A landscape with many valleys, sampled at points; each row gives a point and its height.
A ball rolls from a point to whichever of its 2 nearest points has the largest drop for the distance, and stops where none of them is lower. Distance is the straight distance between rows; heights are no part of it.
Tov h=26.7: -20,-34,-31,22,12,-14,10,8,3,-33,-26,11,-1,-17,17,-12,26,17,-16,25,5,-5,2,16,-10,14,-4,11,4,-4,14,47,4,-16,-11,-20,-19,-10,11,2,-44,-38,28,-13,-11,-18,17,-7,2,-6,13,20,-9,-15
Kegel h=31.4: 19,10,-6,16,-1,-5,-13,26,20,-8,-11,10,6,2,-23,-17,11,-9,-4,30,-9,-16,-15,10,20,1,17,-31,17,8,-16,-28,20,15,9,-11,18,7,8,1,34,12,-8,18,-10,27,-16,-14,20,17,17,4,-23,23
suk h=30.3: 20,22,32,-6,-19,16,7,-35,30,2,8,-23,-22,4,-6,-9,17,-29,11,9,-36,10,-1,23,26,13,-18,10,-14,8,-28,-11,21,-14,-10,14,-33,42,-25,-13,8,9,2,-1,-3,-20,8,6,18,7,-11,-7,-4,-24
Tul h=51.7: 7,10,28,-5,-6,6,4,-31,17,-7,16,-4,-15,6,13,10,4,-6,6,-13,-7,11,12,-18,1,2,-17,27,-16,1,3,49,-21,-4,0,31,-15,12,-15,-14,-10,-1,15,-5,-6,2,13,9,-31,5,-25,1,20,-1
nodav h=23.3: 12,16,30,7,-19,-3,22,-9,-5,0,4,21,24,31,-18,12,2,14,-11,-12,25,6,15,-31,-5,12,1,-11,12,5,3,-2,-5,14,8,14,7,-8,-4,-17,-2,-6,17,12,17,25,23,12,-8,-8,8,-24,20,-15
Vame h=50.7: -2,7,-17,2,-15,12,3,-33,9,-31,5,4,18,40,0,19,12,32,2,-24,10,7,19,-30,-11,23,12,16,-16,15,-5,4,13,-19,-6,18,-8,-7,-6,4,25,-8,18,-19,8,2,19,-2,-11,33,-5,26,1,-26
Gisup h=32.0: 10,-10,9,5,-11,7,17,-11,-4,34,2,1,20,7,-22,1,1,3,-7,-8,10,-2,-2,9,2,19,-21,-7,18,-8,-19,-56,26,-10,-7,-7,-26,13,-18,4,7,-22,5,4,-3,-18,21,23,35,-20,22,-20,-2,-53
vem h=3.2: 6,-10,12,13,5,-11,20,-11,-8,8,-28,8,-4,4,-12,9,32,19,-13,-16,39,7,1,-19,-40,6,-23,14,27,-23,5,34,12,-10,9,8,-23,16,-8,14,9,-21,19,-6,-22,-10,-14,8,-26,-20,1,5,2,-46
bizil h=59.7: -31,-21,1,-16,-15,-21,-2,17,-39,18,25,-13,21,9,26,14,-30,2,-8,8,34,40,-17,-33,-15,-11,-13,48,-4,13,13,34,-30,7,-22,16,-5,-25,12,10,-19,-10,-4,-25,2,-11,6,9,3,2,-5,1,25,11
loso h=41.4: 16,7,-6,0,7,25,-25,11,11,-10,-18,-5,18,-6,-25,-5,-5,16,-8,-3,-19,-42,-16,13,-12,7,13,11,1,22,-15,-40,27,20,-14,-3,20,9,12,36,22,22,-16,0,-5,8,-7,-21,-22,7,5,-9,-7,7
debo h=53.1: 23,-1,12,-26,14,-17,7,0,-2,42,7,4,-55,-19,10,-20,2,-25,12,-18,9,1,-4,16,12,-35,-31,-36,10,-30,-5,-3,-19,-25,19,-18,5,37,-25,-5,12,13,-17,12,-5,-14,-24,7,9,-28,1,-15,-18,-7
dib h=57.1: -27,-4,9,11,-4,-14,6,2,-23,12,9,7,32,-5,8,38,-24,-3,-6,-14,35,9,-7,-28,-20,-14,-7,38,4,7,6,29,-19,33,-5,13,-2,-14,8,7,-28,-15,-9,-8,-11,-3,13,4,-22,6,-14,2,24,2
zik h=28.9: -11,-25,16,-24,12,-15,-1,2,-1,0,4,-21,-36,-24,28,-6,6,-6,32,15,-38,13,-9,41,0,5,2,-1,1,-36,5,29,-18,-6,-5,-29,-28,13,-5,-20,-10,5,-4,-8,-8,-12,6,24,-1,-23,10,-10,-10,1
Zus h=29.2: 6,-20,-8,-14,12,-2,0,12,-16,15,0,-28,-31,-5,11,-7,8,-30,-6,-13,14,49,6,16,13,-13,-10,3,0,-29,11,12,5,-35,5,6,-14,-6,-5,5,19,-2,-9,3,-21,-25,-33,13,30,-5,-1,22,-10,11
gil h=54.5: 16,22,11,22,4,-3,8,-23,4,-11,-19,9,-12,30,-11,-1,34,26,-11,7,17,26,4,-14,-23,18,8,18,11,13,8,26,27,-1,9,26,-18,3,-8,1,33,13,29,8,-11,9,-4,0,-28,0,-9,15,19,-11
nizaz h=23.2: -27,-1,-24,16,9,-8,-19,3,-3,-5,-13,34,23,-19,5,14,-8,21,-20,-21,25,-42,-5,-27,-21,-13,13,9,-12,12,2,7,-17,22,-4,-4,39,-14,14,27,-24,-10,-9,4,-1,6,11,-26,-33,8,-8,11,10,4
vabul h=54.2: -5,10,22,21,-1,-6,15,-21,7,11,14,10,0,-9,5,19,-9,-8,-2,-1,11,4,-4,-35,-8,-25,-14,20,-5,0,12,56,-36,17,6,19,-3,4,-4,-14,-47,-2,2,6,-6,8,17,3,-26,0,-29,-3,13,8
mamol h=40.8: -15,-30,-15,10,6,9,35,-22,3,10,-17,-20,-3,-13,2,1,10,-17,-15,5,-4,19,15,18,4,5,-11,3,-12,-11,17,1,9,-18,-5,-1,-39,-2,-8,3,-35,-28,4,9,-15,-28,18,10,34,-21,12,4,4,-22
Zep h=51.1: 5,-10,-25,15,11,18,12,14,11,-6,-44,8,-5,-8,-12,-29,8,19,-29,11,-8,-12,-4,15,-6,-3,12,-16,-2,0,27,19,8,-9,6,12,4,-31,3,16,-45,8,17,16,0,-3,10,-12,11,-28,10,5,1,23
gugur h=56.5: 15,31,14,30,-3,6,4,-15,11,-19,-20,7,13,11,-21,11,27,18,4,-4,-11,-10,-4,-2,-10,8,9,8,22,7,-7,12,27,32,9,8,-11,9,3,4,26,16,7,4,-25,28,-9,0,-34,15,-17,10,7,-2
vogut h=31.1: 23,-15,-14,-16,11,21,7,17,-18,24,-3,-16,-8,-8,1,-16,-28,-22,-11,-17,2,4,-1,6,15,-28,-12,-9,-16,-4,1,-17,-6,-25,-4,6,12,-19,5,0,-27,-11,-9,-8,14,-15,-9,-3,35,-23,14,-7,-9,4
buse h=37.0: 6,-15,-4,6,0,15,24,-32,10,21,-7,-7,-3,5,-9,0,13,-19,-11,-14,1,16,17,11,19,12,-29,-6,-8,-6,-5,-26,28,-34,-1,9,-30,9,-21,-2,-9,-29,6,11,2,-30,11,20,41,-16,19,-3,-1,-49
tel h=16.3: -42,-2,-37,8,10,-7,-26,15,7,2,2,28,22,-43,9,25,-17,4,-4,-5,16,-51,13,-8,-3,-4,32,-2,-20,15,6,-23,-26,23,0,-20,51,-8,4,25,-29,-10,-30,17,6,-5,22,-26,-8,1,-7,5,16,23
ger h=63.6: 10,-17,29,-21,-19,-30,3,18,-11,12,12,0,17,2,1,-14,10,5,7,2,6,2,-28,14,15,10,-30,-9,46,-14,-36,-1,4,6,-6,-8,-12,24,2,-12,43,-23,7,-20,-16,-4,-16,20,-2,4,20,-18,-12,-32
Sebe h=45.0: 16,1,-2,-8,-11,6,2,-5,-8,7,21,8,10,12,16,19,-13,-26,10,-33,29,3,3,-20,40,-22,-29,-25,-6,-20,-19,-8,-9,-24,-1,13,13,-3,7,-21,7,-46,-19,-13,2,-3,-19,16,33,31,0,16,-13,-19
famid h=4.9: -1,-19,5,-16,11,-20,-8,30,-11,15,9,-26,-31,-10,26,-16,-9,-35,21,15,-17,29,-8,35,21,-6,-4,-10,3,-25,5,15,-8,-2,-6,-15,-11,2,7,-9,5,6,-19,0,-11,-12,-10,10,27,-9,3,0,-17,21
Ror h=24.0: -18,2,-17,22,9,-4,3,3,-16,28,11,12,16,-34,-4,30,-5,-20,3,-17,15,-19,5,0,7,-25,2,-14,4,-13,-5,-46,-1,20,19,-17,26,-4,-4,-1,3,-14,-37,18,-7,0,-5,4,9,-14,8,7,6,-7
bili h=23.4: 5,34,18,0,-10,30,8,-42,30,1,19,-16,-15,13,-11,9,-6,-35,13,2,-29,10,25,-2,15,2,-8,18,-40,27,-13,-36,8,2,-1,31,-19,29,-18,-1,5,27,-14,7,10,-21,21,0,16,4,-34,-8,15,-10
Lidop h=54.3: 18,3,-13,8,14,4,-7,14,21,-4,-33,-10,-14,-4,-10,-51,3,-16,-29,26,-9,5,-20,13,6,-19,-4,-18,3,17,14,38,11,-21,7,7,12,3,14,11,-30,9,14,16,10,0,-5,-28,14,-8,-2,18,-17,39
Ruvo h=55.9: -44,-13,-26,0,10,-27,-27,29,-13,-16,12,-8,10,-17,13,3,10,12,9,31,5,13,-20,19,-17,15,21,46,8,-4,-5,0,7,31,-8,-19,-5,4,21,35,43,16,-12,-9,-36,-8,-1,-13,-8,27,9,27,1,12
Pige h=68.1: 14,-24,4,-25,-17,-13,2,20,-10,-15,13,-9,-6,10,12,-27,6,35,18,28,-22,7,-12,24,6,39,2,-8,5,-10,-3,8,-2,-7,-13,-18,-9,-7,-1,-19,-7,-11,36,-24,16,1,12,14,5,-18,30,-28,-14,-18
bamop h=38.3: 0,0,21,-2,7,-11,-1,-6,4,7,0,-13,-13,-19,-3,-13,24,-25,8,25,-11,17,-10,29,-5,6,-13,24,21,-6,-14,11,20,22,0,-7,-26,36,-1,2,19,10,-10,-8,-40,-9,-11,-1,-8,-7,-9,8,-7,-17
ramuv h=38.8: 33,7,-28,18,10,23,8,-3,-1,-10,-26,23,3,28,-14,-14,1,40,-27,-27,14,-15,18,-28,-19,-3,16,-13,-8,11,9,-19,11,-27,12,9,29,-31,-2,16,4,11,22,9,29,15,-7,-20,-3,-6,-6,7,1,2
zuvim h=49.7: 28,4,-4,-15,8,13,2,-21,10,29,14,-6,-35,-9,9,-14,-5,-28,18,-36,-18,-7,13,7,18,-30,-18,-38,-17,-12,-14,-29,-4,-41,3,-5,8,29,-21,-19,14,-1,-18,2,7,-17,-18,1,11,-4,-15,9,-30,-17
voraz h=44.3: 21,-8,-3,-12,-1,20,8,-17,11,-17,1,-17,-28,14,15,-22,-7,10,10,-4,-30,13,17,-1,11,1,5,-21,-26,-4,18,25,-12,-44,3,1,3,-18,-5,-21,-29,2,16,-5,34,4,-5,1,11,-11,-1,5,-12,18
Bebod h=52.6: -5,17,-7,29,-6,14,12,-27,3,-7,-7,11,9,35,-20,20,19,8,-23,-4,28,21,12,-23,-16,5,11,28,-4,27,8,2,32,-11,6,31,-16,-3,-5,11,19,1,23,7,-1,-3,20,-10,-3,20,-13,23,27,-14
zemaf h=14.7: 17,21,33,7,-2,21,16,-33,14,22,-5,-5,-5,4,-19,5,-6,-9,2,-7,-19,13,25,0,-9,4,-9,1,-8,11,1,-41,13,11,10,16,-11,20,-25,-2,11,28,-14,21,6,-4,13,8,-4,-28,-20,-21,20,-21
kot h=23.5: 20,4,21,2,2,-1,11,-1,-9,17,-3,10,-3,19,-13,6,11,12,-15,-11,32,18,9,-20,-6,7,-12,-19,21,-14,14,-4,3,3,16,8,4,8,-21,1,34,-2,8,17,-4,5,-11,10,1,-18,10,-12,13,-11
par h=66.0: 21,-9,37,-20,-16,-17,0,15,-3,2,2,6,14,11,-10,-14,8,24,10,16,-14,-12,-14,22,11,27,-4,-15,30,-7,-23,-9,2,21,-3,-17,-1,12,0,-21,20,5,17,-11,8,20,1,19,-11,-1,36,-30,-15,-19
bonid h=60.9: 8,5,14,4,-14,-9,1,2,0,2,15,6,20,10,-3,5,2,-6,9,1,7,-7,-11,-4,7,0,-22,2,20,9,-25,1,13,4,-14,4,-8,19,9,-7,9,-26,2,-24,-7,8,-1,0,-2,28,3,13,-10,-20
Sorom h=48.3: -5,-6,-24,7,-13,14,6,-6,-4,-44,1,-2,32,30,-6,22,-12,36,2,-15,7,-10,8,-19,-19,22,14,30,-14,29,4,1,9,-7,-22,-5,-11,-22,8,11,-17,-8,17,-31,22,1,27,-20,-14,31,-13,0,1,-14
Nonak h=29.3: 24,18,34,6,-4,11,3,3,13,-17,-28,-15,6,-9,-15,-15,4,-4,-1,18,-36,-16,-22,17,-2,1,-17,3,17,3,-9,34,12,25,-12,4,-16,5,7,-5,-24,6,14,2,-12,12,-12,-3,-24,-4,-6,-19,-7,4
fito h=36.1: 24,7,-3,2,-5,6,3,-28,30,-5,-5,-11,-25,16,-14,-38,31,-15,-6,22,-24,23,1,22,7,18,-9,-11,-9,10,-3,-9,33,-38,9,15,-28,30,-17,-4,26,8,23,3,5,-12,5,-12,26,8,1,11,-10,-9
Kupe h=32.3: -35,-19,7,22,4,-23,8,18,-24,29,5,25,33,-18,-11,23,2,-6,-11,7,44,-13,7,-4,0,8,-2,-17,23,-18,7,-36,-8,33,20,-24,2,1,0,-1,3,-9,-19,24,-10,3,9,15,15,-21,20,-20,20,-14
Fer h=29.4: -29,-17,-27,23,11,-14,-4,2,2,-17,-15,18,17,-22,13,11,6,14,-14,4,13,-20,-16,-5,-27,-14,-3,26,-10,11,8,38,-2,1,-9,-4,6,-1,19,16,-36,-27,1,-15,-12,-12,12,-23,-29,11,-1,29,-4,-11
rabir h=41.6: 24,-5,-17,-11,-5,15,-6,-13,-2,-12,-4,0,-16,27,8,-11,-5,33,-2,-22,0,5,19,-31,-10,-4,12,-2,-17,11,16,16,-13,-33,4,10,19,-35,-10,-4,-9,13,24,-10,30,10,-3,-12,-10,-3,-10,12,-5,10
lile h=15.4: 12,10,-7,21,-6,-12,-14,11,10,-49,2,16,11,14,4,8,22,37,13,14,-9,-15,2,-8,18,19,25,-33,9,-7,-13,10,-8,16,1,-21,21,-21,11,-23,23,-4,5,5,-2,43,-25,1,-2,36,13,17,-12,19
Fere h=52.1: -23,-32,-11,-16,2,-12,-26,40,-30,-5,-3,-7,15,-7,9,-2,-5,15,-5,20,5,10,-19,12,-11,17,17,32,9,6,-10,-5,7,25,-24,-13,11,-16,24,27,21,2,-1,-17,-18,-5,-4,1,-13,1,19,-1,-6,3
sosuk h=35.3: -45,13,7,-8,-22,-13,0,-5,4,-11,34,13,11,-1,1,29,-25,3,25,0,3,-13,29,-17,-9,11,33,-7,-8,20,9,-22,-39,10,8,-17,7,-2,2,-26,-14,16,-2,4,33,16,30,-14,-15,4,-17,-26,24,12
Niliv h=41.2: -8,2,-13,-8,-7,-17,-8,-24,14,-2,11,-2,-14,11,3,-15,26,-8,2,23,0,26,-5,0,-12,18,-3,6,4,9,-7,8,19,-26,-2,12,-18,39,-6,4,45,-10,14,-17,-7,-18,4,-17,2,26,-5,33,-6,-8
sez h=29.1: -2,-15,4,1,15,4,-5,-9,2,-1,-33,-9,-9,-21,6,-2,33,13,4,-9,-21,1,-7,23,-39,8,-1,32,7,-11,-14,7,24,5,-6,-14,-23,9,1,16,28,7,0,-13,-39,-13,-17,7,-31,-12,-4,8,-14,-21
Rugiv h=15.6: 13,14,3,17,-5,13,14,-12,3,-20,5,13,17,35,-7,20,-13,9,-10,-17,3,-2,29,-26,18,5,17,-25,-4,10,8,-17,-1,1,8,11,17,-25,-2,-16,-8,-8,4,14,27,38,-4,7,13,14,-1,-10,7,13
valut h=30.4: -14,15,2,-5,-16,8,1,-24,24,10,19,-14,-5,5,-25,-14,-3,-11,7,37,-12,15,8,1,-10,10,0,19,-24,39,8,-23,14,14,12,7,-20,37,-21,-1,3,37,-9,4,11,-9,30,-26,9,4,-19,-4,12,5
makam h=36.4: -23,20,-16,-11,-17,-1,-6,-19,13,9,38,-6,-9,5,-10,4,-8,-38,7,34,4,18,-10,-17,-13,-5,-12,26,-19,37,-3,-14,9,3,-10,15,-16,35,2,8,15,8,-9,-20,3,-14,27,-39,11,39,-19,23,3,5
Gavo h=67.1: -9,9,26,-10,14,4,5,-4,-7,23,12,0,-15,-7,19,24,-15,-10,33,-25,-10,-1,14,-1,-9,-21,15,-8,2,-20,7,-5,-32,20,20,-5,8,-1,-14,-18,4,40,-30,20,0,19,-7,25,-19,-14,-22,-18,15,21
Komog h=46.5: -4,-40,3,-26,16,-10,-17,42,-45,12,-19,-4,-3,-3,16,-14,-6,23,-15,-2,21,24,-13,16,-8,-2,2,23,14,-27,15,11,-7,3,-1,-12,9,-31,10,30,13,3,5,-15,-14,-18,-25,17,1,-33,25,-11,-7,6
zatir h=40.4: -1,-25,-12,5,13,-1,10,20,-29,8,-26,5,-4,7,0,-7,6,24,-29,-8,37,20,7,-12,-11,-8,4,0,14,-21,29,21,-4,-14,8,1,1,-34,0,22,-16,-9,13,9,-7,-14,-15,13,14,-23,16,1,4,2
bega h=46.9: 23,8,-1,-9,2,24,3,-24,10,-4,20,-23,-28,9,18,4,-10,-32,12,-17,-29,10,19,5,36,-14,-6,-23,-36,-6,-8,2,-9,-39,-2,13,-5,-3,-9,-23,-12,-6,-3,-5,15,-7,-14,9,25,13,-9,10,-14,12
Fid h=33.2: 16,-4,-14,13,5,-11,10,15,-24,9,-21,20,-8,21,-15,-16,15,33,-33,-6,44,18,7,-26,-29,2,18,-14,13,-3,23,-5,13,-15,20,12,14,-18,-4,15,32,13,13,15,7,11,-8,-12,4,-18,12,4,9,7
Zutol h=36.9: 16,2,16,9,25,11,-4,13,-18,8,-29,12,-1,-28,2,5,-8,3,-8,-24,-3,-28,2,2,16,-22,-9,-26,13,-37,11,12,-13,18,6,-10,22,-16,4,3,-14,0,-14,21,-19,13,-38,24,-12,-24,12,-10,-3,13
Keso h=12.1: -22,-26,-26,29,18,-18,4,35,-11,-30,-37,-2,9,-15,4,-3,29,22,-20,34,-4,9,-15,33,-1,17,14,29,29,-11,17,35,20,16,-17,-16,-22,-21,24,19,-23,-12,25,3,-34,-8,-2,8,-1,-11,16,4,-5,0
fute h=36.5: 26,7,13,1,-1,34,-4,-1,20,-6,-36,-12,14,-6,-27,-19,-13,5,-9,-3,-30,-29,-22,15,-4,2,-7,14,3,22,-12,-8,33,9,-20,4,-8,6,12,26,-24,14,3,-4,9,-1,-1,-15,-26,-9,-5,-18,-14,1
meko h=15.3: -21,15,-31,-11,1,2,-12,13,-8,23,37,7,16,-30,4,19,-32,-30,13,-3,6,-36,0,3,14,-31,12,-26,-22,11,-8,-65,-16,5,7,-16,32,3,9,-3,-15,-10,-33,7,30,-10,7,-9,21,-1,2,-7,-7,8
Saror h=43.1: -24,18,-11,-6,-1,-9,-18,-13,32,-27,18,23,2,-22,-3,0,-12,-4,9,19,-19,-51,-6,-10,-10,-2,6,-20,-17,15,-6,-1,-31,18,3,-22,26,30,2,-11,-29,10,-17,4,30,14,21,-34,-27,19,-3,4,-7,24
Rumom h=41.7: -24,12,-8,-7,-18,-9,-8,8,3,-3,42,2,10,-2,-6,-3,-28,-26,8,43,6,-13,-20,-14,-4,-8,-11,1,-18,28,-7,-25,-18,5,-11,0,7,26,11,-3,-18,1,-13,-13,16,1,19,-38,16,31,-6,-3,-8,15
zopup h=45.2: 3,-5,-34,-2,-3,22,-15,13,9,-32,-14,2,29,3,-20,2,-11,30,-6,-5,-3,-49,-3,2,-12,16,12,6,-14,35,-16,-24,16,6,-23,-9,17,-14,6,31,-16,2,5,-14,23,-1,17,-36,-18,16,-2,-10,0,-5
Kuful h=37.4: 21,0,-1,8,19,-5,13,16,-1,-3,-25,-17,-20,9,-9,-12,33,-27,-23,-16,30,37,4,7,21,-22,-24,-18,17,-21,3,32,27,-46,0,13,-12,-6,2,-4,1,-21,1,-2,-15,-12,-43,16,18,3,-7,12,-11,-6
nepil h=41.5: 9,0,5,-15,17,11,-5,7,-13,31,-17,17,15,-21,-2,-3,-19,19,-10,-44,12,-44,-5,-14,-2,-16,-10,-12,13,-19,6,-23,-18,11,8,-8,36,-20,-5,11,-12,0,-15,11,6,-1,-14,18,-17,-49,12,-35,11,-11
zaz h=4.3: 9,8,2,19,3,-14,7,-6,8,-26,-3,19,-8,14,7,-3,18,24,-3,10,-9,10,24,-7,13,21,20,-36,1,-15,11,12,-8,-2,17,-9,6,-16,-8,-29,13,-4,17,12,14,36,-1,11,10,9,13,1,0,17
Mado h=58.6: 25,27,31,-1,-18,1,-2,-6,13,-6,4,3,12,12,-8,1,16,-4,20,-8,-8,-3,-11,-3,1,10,-16,13,29,5,-28,6,20,19,1,20,-12,33,0,-3,51,5,6,-14,-22,10,-16,2,-38,24,-18,7,-6,-17
Tofi h=42.5: 10,-2,32,12,5,3,8,12,-13,10,-17,-13,3,-2,-20,6,16,-15,-6,6,5,12,-8,21,11,6,-7,20,39,-15,-8,0,30,37,3,5,-20,2,4,2,31,8,-1,5,-42,10,-23,24,1,-13,5,-4,-9,-8
tamu h=39.0: -8,17,0,-7,-9,-16,-15,19,-1,11,33,12,-5,8,-8,-12,-16,-31,13,36,0,3,-17,12,24,2,5,-35,6,9,-6,-43,0,10,12,-17,18,17,8,-20,29,9,-20,14,7,14,5,-9,40,14,16,-6,-9,28
kupi h=44.8: -9,17,-1,-17,-12,-28,-23,31,-2,0,35,15,-7,-3,11,-14,-26,-15,10,34,-2,-9,-21,1,2,-6,8,-25,-9,13,-4,-8,-26,10,-1,-17,27,13,15,-10,2,20,-13,3,22,21,12,-24,9,18,11,-6,-7,41
sezot h=68.7: -2,24,39,-13,-9,5,14,-30,4,24,22,5,-1,-4,1,28,-29,0,28,-40,-2,-4,14,-19,-16,-17,1,7,0,3,-1,-9,-33,20,11,14,0,-3,-18,-21,-21,23,-11,-1,24,0,14,24,-36,-28,-34,-41,26,-9
med h=39.5: -35,17,-5,-11,-14,-26,-12,-4,20,-31,32,6,-4,-9,14,14,-7,16,27,21,-18,-10,11,-9,-10,15,30,0,-18,3,14,16,-43,17,6,-24,15,3,0,-16,-7,18,-5,4,14,25,20,-14,-17,19,-7,1,10,32
zat h=24.2: 5,-3,2,5,-7,23,20,-36,9,33,-4,-4,19,-17,-15,11,-10,-11,11,-23,-14,-14,10,3,-13,4,-14,6,-8,0,-6,-55,15,6,3,-1,-11,22,-16,7,-21,-4,-16,3,7,-20,23,6,2,-25,-1,-14,3,-46
Mepu h=30.1: -40,10,6,-22,-12,-12,-4,-2,-2,7,40,-8,-4,8,7,25,-24,-19,34,10,-11,6,20,8,0,9,22,-11,-14,13,0,-39,-16,6,8,-15,-9,3,-7,-27,15,20,-11,3,20,-1,24,5,9,0,-5,-22,19,4
kosig h=63.8: -6,8,4,-10,-12,-1,-2,13,-20,11,35,-6,-12,14,20,13,-31,-19,13,-16,18,20,2,-24,17,-21,-3,5,-17,-2,11,16,-27,0,3,20,16,-15,4,-13,0,8,-17,-3,5,10,-8,8,1,20,-22,6,12,38
mika h=21.6: 22,-30,-15,-11,-1,19,-6,18,-16,-10,-2,-18,11,10,6,-6,-17,12,-1,-7,-12,-7,0,11,14,11,1,-2,-5,0,-10,-17,16,-15,-18,-8,5,-33,15,3,-10,-12,2,-19,14,-5,-9,4,21,-1,12,-4,-20,-10
mudo h=3.6: -27,7,-14,-24,0,1,-18,13,7,13,11,9,11,-35,-4,9,-35,-1,14,-8,-6,-47,-3,7,0,-11,19,-9,-16,18,-8,-45,-22,14,-8,-15,33,1,-5,9,-19,14,-28,1,31,-8,16,-15,-15,-13,-2,-27,4,12
sorim h=23.9: -3,-4,-41,-7,7,15,-9,16,-12,27,11,-5,1,-24,2,-5,-26,-37,-1,0,0,-15,-3,1,18,-33,-4,-8,-28,13,-5,-40,0,-17,-1,-3,28,0,12,13,-21,-16,-26,-1,20,-23,-7,-29,36,0,9,17,-16,14
gom h=45.1: -16,-23,-22,10,0,19,31,-6,1,2,-13,-15,9,-4,0,-1,-3,5,-27,16,-2,23,3,1,-13,-1,11,28,-17,19,35,22,-4,-3,-11,10,-33,-27,-7,6,-51,-6,17,1,0,-17,34,1,22,-21,-7,-2,18,8
lutem h=22.2: -25,-4,-10,-34,-15,-20,-12,6,-14,5,42,-10,-13,31,13,4,-5,10,31,11,-3,26,8,10,7,28,23,-14,-19,1,2,-37,-8,-22,4,-13,-5,-6,-6,-16,48,17,10,-17,15,6,5,12,26,11,13,-5,4,6
Vodop h=35.0: 5,-5,12,14,28,3,-13,31,-9,3,-49,-3,5,-14,-14,-9,10,3,-21,1,-2,-10,-17,24,-3,-4,12,18,31,-9,-2,-7,27,31,0,-4,7,-18,21,27,21,16,-4,21,-41,12,-32,19,-11,-18,16,-9,1,11
kupa h=45.9: -18,11,-11,-9,17,-2,-19,-21,33,-10,-8,14,-10,-38,9,-14,-4,13,-2,2,-34,-50,-9,2,-23,-7,7,-6,-16,6,10,15,-26,17,3,-11,27,23,-10,10,-46,27,-15,15,4,0,13,-17,-33,-8,-14,5,-4,31
kulin h=19.8: 5,-8,10,6,-2,10,9,-25,11,12,-17,3,7,-9,-4,10,19,17,2,-23,2,-4,5,-8,-44,9,-12,25,8,-2,-10,1,18,1,-3,4,-18,19,-11,11,10,-8,11,-10,-15,-13,9,0,-37,-5,-7,14,2,-35
labok h=61.8: -10,-4,9,-15,-14,0,4,-2,-27,1,28,-12,5,33,23,22,-10,-1,-6,-9,23,40,7,-29,10,-4,-7,28,-13,-4,14,37,-26,-8,-8,30,-16,-34,2,-5,0,-7,8,-9,8,-4,2,18,4,14,-3,0,25,4
gebop h=42.1: 13,5,0,11,3,-8,15,6,0,-11,2,-2,5,24,7,10,15,-30,-22,-6,38,13,-3,-19,43,-14,-32,-24,3,-13,-15,25,9,-26,0,27,1,-13,10,-18,-2,-52,7,-3,-7,-3,-24,16,37,29,-2,17,-6,-13
rap h=57.0: 25,22,5,25,6,1,-2,-12,25,-11,-25,10,-24,3,-11,-27,16,-7,-20,12,-7,2,-4,-7,-8,-11,-3,-17,8,10,8,31,12,-18,10,11,4,19,0,-4,1,7,15,4,-2,9,-6,-17,-6,5,-15,22,-12,14
lol h=65.6: -13,12,6,5,0,3,-6,11,-13,4,13,2,-6,-7,9,14,-22,1,15,-10,-15,12,25,-6,-1,-13,31,1,-10,-6,19,-7,-24,20,18,-7,20,-23,-2,-5,-5,30,-25,19,7,21,-4,0,3,1,-19,5,22,47
zor h=45.4: 7,-6,-1,-17,-2,7,11,7,-31,43,18,10,12,-6,-6,11,-31,5,6,-40,38,-9,2,-18,-6,-17,-13,-15,13,-14,6,-33,-18,-12,16,-2,23,-13,-8,3,-11,-10,-16,6,23,-12,1,11,8,-36,5,-26,5,-20
gedet h=23.6: 17,20,12,5,-1,-1,-17,16,11,-18,-7,7,6,-2,-3,-1,5,14,11,-5,-18,-26,-6,2,16,3,22,-25,16,-9,-17,-3,-3,28,7,-15,31,5,9,-4,42,21,-17,12,-11,42,-28,0,-14,24,9,9,-13,28
Fiv h=48.4: 16,-7,12,-31,-9,-9,7,10,-34,33,25,8,-6,19,20,3,-28,-16,7,-20,41,14,-12,-23,16,-25,-36,-19,7,-15,-2,7,-24,-25,4,12,16,-5,0,-12,0,-22,-7,-7,21,-6,-10,11,20,-5,6,-14,3,-9
riza h=48.2: -11,-15,-33,27,14,12,13,5,-9,-17,-35,1,4,1,-7,-14,7,26,-26,18,-4,13,-9,9,-19,5,25,30,0,18,36,32,13,2,-4,8,-16,-35,3,24,-39,12,26,13,-4,-3,23,-19,-1,-13,-8,13,18,23
Lom h=48.5: -5,2,-2,4,-3,11,3,-24,12,-32,3,-31,-10,15,16,2,15,-9,3,10,-19,24,2,8,7,13,-2,27,-16,3,3,41,1,-15,-24,20,-40,-2,9,-7,-10,-19,21,-14,1,-13,4,6,-10,26,-12,15,6,-8
sarag h=26.3: -3,-23,-13,27,23,-4,-12,37,-6,-24,-47,-5,12,-14,-2,-4,13,5,-16,3,-5,-13,-13,26,16,-4,2,-2,20,-13,-5,13,20,2,-10,-12,0,-29,29,17,-6,-14,8,-1,-26,1,-30,16,8,-7,16,7,-15,0
Mamul h=45.3: -23,11,-10,-15,-10,-14,-9,-22,15,-21,29,-19,-20,17,17,-5,33,-24,22,18,-8,41,-4,7,18,14,-12,14,-16,-7,-11,23,1,-29,-10,26,-32,17,1,-6,34,-26,18,-24,-15,-23,10,5,3,49,-3,27,4,-12
Bem h=8.6: -3,-25,-31,-16,-6,-4,-19,19,-16,-27,16,-19,-3,14,16,-3,-3,17,18,7,-21,9,13,11,12,25,22,-3,-10,-5,-6,-20,8,-11,-17,-26,-5,-19,7,-5,27,-5,7,-26,7,6,-17,5,22,21,16,8,-21,-3
nutep h=18.2: 25,8,35,15,-5,-5,17,-6,9,-19,-13,6,0,11,-8,-5,22,7,-5,17,-18,12,7,7,15,23,-4,-13,17,-14,-3,30,9,8,-1,5,-25,1,-12,-23,-5,-12,29,13,-9,15,3,22,0,2,11,-16,6,-7
bunu h=31.0: 10,-2,24,-8,15,-3,-28,18,1,2,-24,4,6,-22,6,2,2,18,8,-20,-22,-49,-16,18,14,-1,11,-25,10,-19,-27,-6,-8,24,-2,-26,30,-5,6,-5,16,4,-18,8,-19,22,-37,21,-29,-14,22,-19,-16,2
Lizi h=49.3: -10,14,8,-2,9,3,-11,-20,38,3,-10,-7,-27,-43,10,-25,5,-20,5,12,-32,-22,-11,16,-19,-22,-12,12,-5,-11,7,35,-14,5,10,-9,-1,32,2,4,-28,24,-13,11,-14,-9,-1,-22,-25,-6,-19,13,-10,18

Where does a ball stop that starts at each point below?
bonid | zaz
voraz | zaz
Fere | zaz
kupa | Bem
Lidop | zemaf
zor | zaz

Call two points neighbours if one is among the 2 nearest of the other. Go from one point of each pair to the other, from neighbour to neighbour, staying as low as possible. Name the highest point that can't be avoided.
Keso / mudo | Fer
zaz / zemaf | kupi
Keso / Bem | vogut
